Points on a hilly landscape, in no order, each with its height.
A ball rolls from a point to the lowest of its 6 nearest points, and stops where none of them is lower. Distance is the straight distance between rows; heights are no part of it.
Q542 (h 6.35): [106 133 112  99  97 122  86  75 112 125 167]
Q52 (h 6.97): [153 132  98 129 112 123  70  85 128 149 189]
Q641 (h 3.39): [138 133 123 148 163 124 176 172 129 133 110]
Q27 (h 3.04): [168 101  93 159 160 142 128 119 163 145 114]
Q254 (h 4.87): [127 170 187 107 117 147 131 179  94 117  90]
Q575 (h 6.91): [179 116  86 146 129 148  82  98 151 142 148]
Q984 (h 4.94): [ 79 135 116  90  93 102  95  72 111 126 172]
Q409 (h 4.21): [111 157 180 108 123 136 148 182  95 110  84]
Q304 (h 6.95): [147 123 102 132 112 131  67  90 129 140 181]
Q552 (h 4.86): [102 162 184  96 111 136 142 187  96 103  84]
Q97 (h 0.32): [102 144 151 129 131  91 181 171 117  95  98]
Q686 (h 8.06): [184 126  86 141 133 143  56  97 140 146 175]
Q69 (h 4.18): [ 94 116 131 137 130  83 179 154 130  91  95]
Q964 (h 3.26): [142 117 103 155 158 130 171 151 153 140 108]
Q991 (h 5.56): [119 105 110 149 100 126 125  83 162 122 116]
Q586 (h 2.10): [105  90 110 146 117 107 161 106 159  99  97]
Q277 (h 5.59): [ 57 131 126  81  93  91  94  73 101 117 166]
Q199 (h 6.70): [117 135 109 114 102 120  86  81 118 137 185]
Q31 (h 0.66): [164 160 199 112 150 177 116 175  93 154 128]
Q581 (h 3.44): [173 104  93 155 164 147 123 124 166 150 121]
Q535 (h 7.20): [156 117  91 141 121 140  67  87 139 141 173]
Q533 (h 3.70): [156 159 171 120 159 158 139 188  90 142 131]
Q626 (h 3.43): [158 119 111 158 166 135 172 143 155 150 115]
Q73 (h 3.88): [137 103 101 158 124 128 139 106 168 127 117]
Q200 (h 4.66): [136 148 141 134 153 130 171 188 112 126 110]
Q524 (h 2.63): [109 155 161 123 127 114 169 181 103 103  99]
Q675 (h 3.72): [115  98 111 149 108 120 137  98 164 111 101]
Q931 (h 5.00): [146 159 168 120 151 152 151 187  94 137 119]
Q203 (h 3.37): [121 163 162 126 133 120 171 187 106 114  99]
Q75 (h 2.61): [152 105  97 158 139 144 134 110 169 137 113]
Q782 (h 4.75): [163 134 133 145 181 135 167 175 124 158 123]
Q783 (h 3.30): [100 151 159 118 119  98 164 177 103  90  85]
Q773 (h 2.71): [ 80 145 113  87 109 100  95  88 100 141 192]
Q327 (h 3.58): [126 101 111 155 130 123 157 123 160 125 109]
Q767 (h 3.03): [160 104 100 159 157 142 146 132 163 145 112]
Q246 (h 5.65): [100  96 111 127  96 124 113  68 154 115 118]
Q351 (h 2.53): [128 123 115 152 147 112 182 163 135 122 112]
Q221 (h 4.36): [172 114 101 158 187 147 154 150 146 154 120]
Q592 (h 6.80): [ 80 101 121 108  85 110  94  65 134 107 128]
Q365 (h 5.94): [ 86  83 118 131 105 105 144  87 159  97 100]
Q673 (h 6.96): [102 116 107 121  85 123  91  70 145 120 142]
Q25 (h 5.07): [ 99 139 111  96 105 109  92  79 103 147 196]
Q844 (h 4.03): [ 97  98 128 143 129  87 182 138 146  96  96]
Q198 (h 2.49): [109 114 118 157 139 103 181 139 148 103 103]
Q595 (h 2.92): [152 165 201 106 131 187 119 167  92 144  98]
Q310 (h 6.94): [129 131 103 124 107 125  73  85 129 142 181]
Q237 (h 7.43): [155 116  93 147 112 139  89  89 153 139 147]
Q731 (h 4.33): [ 94 157 174 106 118 109 157 183 103  92  82]
Q852 (h 6.67): [135 137 103 121 115 122  74  88 111 144 207]
Q834 (h 1.80): [106 132 137 141 141  99 180 164 126 106  98]
Q478 (h 7.26): [128 101 100 140 108 134 107  82 161 120 128]
Q762 (h 4.02): [130 160 156 125 140 123 170 177 106 127 106]
Q977 (h 4.84): [131 169 173 110 131 144 148 188  94 128  99]
Q706 (h 7.87): [115 122 113 128  82 126  79  72 141 121 152]
Q555 (h 3.21): [186 144 203 109 163 190 106 170  86 164 135]
Q486 (h 5.49): [189 108  94 154 180 159 129 139 165 162 118]
Q376 (h 5.05): [136 168 179 111 129 157 143 184  94 135 112]
Q280 (h 6.00): [ 92 114 115 101  84 112  96  65 127 113 149]
Q565 (h 6.82): [ 69 113 125  81  86 103  83  80 125 105 147]
Q623 (h 5.51): [158 151 158 132 170 142 154 187 100 156 133]
Q918 (h 5.29): [193 102  79 156 159 160  89 108 164 149 131]
Q160 (h 3.81): [ 99  84 121 136 108 113 139  91 165 107 105]
Q149 (h 4.55): [ 64 137 117  78 106  92 105  79  95 134 181]
Q934 (h 3.94): [182 150 188 106 174 172 124 187  84 155 141]

For each start below, name the point where the ball stops.
Q977 => Q97
Q673 => Q586
Q198 => Q97
Q478 => Q586
Q623 => Q31
Q376 => Q31
Q237 => Q75
Q552 => Q97

Call two points neighbours if one is among the 6 nearest of the other. Go from one point of each pair to the other, from neighbour to neighbour, staying as low as possible. Name the highest point that can't be avoided.
Q586 / Q75 => Q964
Q97 / Q773 => Q592
Q31 / Q586 => Q977
Q97 / Q586 => Q198
